Each row is a point on a tangle of strands that fork, close into loops and nearly touch. The rows are in no order.
Points whose rows are less than 30.2 apart are linked; no others are. Some points are linked to none.
Zozuf: [ 38   7  -8  13  22   7 -40  10 -25  -5]
logik: [-19 -23  35 -16 -49  26  -9  -7 -36  34]
kef: [  6  -8  23 -11 -18   2   7  -6 -23  17]
zusir: [  8  14 -37  35  45 -22   1  37  36 -31]
vutiz: [-34  35 -39  31  34  21 -14   3 -17  30]
Mifar: [-14 -40  45 -40 -43 -16  28 -19  14   2]
getig: [  1 -45  42 -45 -46 -28  39 -18  23  -7]
zudut: [ 21  24 -22  24  36  20 -46   7 -27   5]
voz: [  0  20  14  14  -8  38 -20  -5 -49  33]
mazeg: [ 42 -29 -15 -21   5 -50  12  13  36 -47]
gokap: [ -1  17 -25  10  18   7  -7   0 -12   7]
kif: [-37 -14  35 -18 -30   1  21 -22   7  13]
Lov: [ 23  -2 -32  15  30 -37   7  33  41 -40]
Kofo: [ -6  14  23   9 -25  44 -18  -5 -51  40]
futu: [-19 -22  20 -31 -31 -21  44 -22  27  -4]
nokop: [ -4  14 -34  34  38 -12  -4  28  30 -24]
kat: [ -6  28 -47  38  46  15 -23  20 -11  15]
mego: [-23  29 -35  34  35  25 -28   5 -23  22]
Fufot: [ 23 -39  29 -42 -32 -39  40 -15  36 -25]
gelo: [-24 -25  49 -43 -57  10  19 -19   6  14]
Fek: [  2  39 -42  38  43  10 -13  26  18  -8]
bup: [ 25   7  16  12   3  13 -29  -2 -35   5]
bamil: [ 35 -22  -6 -29  -6 -49  27   4  59 -60]
fatak: [ 18   6 -36  26  37 -33   9  36  39 -35]
sofid: [-18  23 -36  38  39  -2  -4  23  29 -18]
kuga: [ 40 -13 -31   6  27 -43   7  37  41 -51]
korob: [  6 -20  -6 -15  -1 -29  17  -7  24 -25]
koni: [-16   0  32   2 -31  39 -16  -6 -41  34]
gel: [ 23   5 -30  21  34   0 -28  14 -12  -2]
mubot: [ 18  -3  18   5  -4  11 -20  -1 -34  10]
Mifid: [ -1 -34  31 -28 -25 -25  26 -15  19 -11]
tur: [-25  -4  12  -6  -7  -6  12 -21  13  -1]
rok: [ 48  13  -2  12  16  12 -39   7 -38  -1]
nivi: [ 41 -22 -23  -6  17 -47   7  25  39 -49]
Ses: [ 30 -37  16 -37 -21 -43  35 -11  35 -31]
rozu: [ -8  29 -33  16  26  13 -10   4   2   7]
ruku: [-28 -15  36 -32 -55  20  18 -14 -19  34]
tov: [-10  22   8  18   2  34 -26  -8 -43  25]
Zare: [-31  27 -39  37  37   7  -4  20  23  -6]
Feso: [-12 -11  25 -15 -18  -1  14 -20   8  -2]
vokuz: [-29 -13  20 -28 -33 -13  48 -27  33  -3]
gid: [-28 -19  50 -39 -62  18  19 -15  -6  23]
nemir: [-11  25 -36  36  40  18 -31  11 -21  17]
les: [ -9 -28  24 -28 -25 -25  36 -17  21  -6]
vobe: [  9 -21   6 -34 -19 -38  34 -14  55 -46]
guzo: [ 31  23  -6  15  17  23 -34   6 -42  10]
sizig: [-17  18  -5  -1   5  13   5 -12  -5  11]
lepig: [-21  28 -16  28  26  25 -29  -1 -34  23]
zavo: [-19 -37  51 -39 -52  -3  21 -18   8   5]
zud: [-18  -9  38  -7 -43  35 -15  -8 -38  34]
vuru: [  5 -11  17   3 -10   8  -9  -4 -33  15]
Fida: [-27  11   7  -4  -6  11   8 -23   4   8]
pizir: [ -9  27  -3  21  18  32 -30  -6 -38  23]
vibis: [-24 -22  37 -22 -50  20   6  -9 -30  37]
rumus: [-22  31 -33  24  26  12  -7   5  16  -3]
nane: [ 33   5 -24  19  36   0 -42  14 -18  -7]
vebuv: [  0  36 -47  40  46  12 -11  27   2   5]
Gor: [ 40 -22 -14 -25  -2 -51  23   9  48 -50]
sodot: [ 27  27 -14  21  27  24 -39   6 -41  14]
bukoz: [ -8  17 -14   4  10  10  -1  -7 -15  14]
Gifo: [ 12 -44  40 -47 -41 -33  45 -19  32 -14]
dinun: [  3  -8  29 -17 -24   6  15 -14  -4   7]
Kul: [-28  41 -41  30  30  24  -6   8  -2  20]

A fork is a point with three links, a tip a point with one. Leave the first point through the second and follow the links. Name the first fork or tip that comes.
mego; nemir: Fek
zusir; fatak: bamil
vokuz; futu: Mifid
gel; nane: zudut
sodot; guzo: gel
voz; tov: mego
Mifar; getig: Ses
Feso; dinun: bup

A piece is all that can be reached along the links. How many separate loops has the piece of each point below (a circle has one, a figure eight two, a Y none), and how many tips (points with one link)?
tov: loops 0, tips 3
mubot: loops 0, tips 2
nane: loops 0, tips 2
vokuz: loops 0, tips 2

A tip is a point with one link. Name the tips that can be reached along the links from each point below, in the order of the rows.
mego: Fek, Ses, Kul
mubot: bup, bamil
guzo: zudut, gel
les: Mifid, vokuz

Name the points in between on the shortest way along the links from the first point to the second, in order.
Zozuf; sodot: rok, guzo
sofid; Lov: nokop, zusir, fatak
Ses; Mifar: Fufot, Gifo, getig
bamil; kuga: Gor, mazeg, nivi
rozu; Fida: gokap, bukoz, sizig
Kofo; lepig: voz, tov, pizir
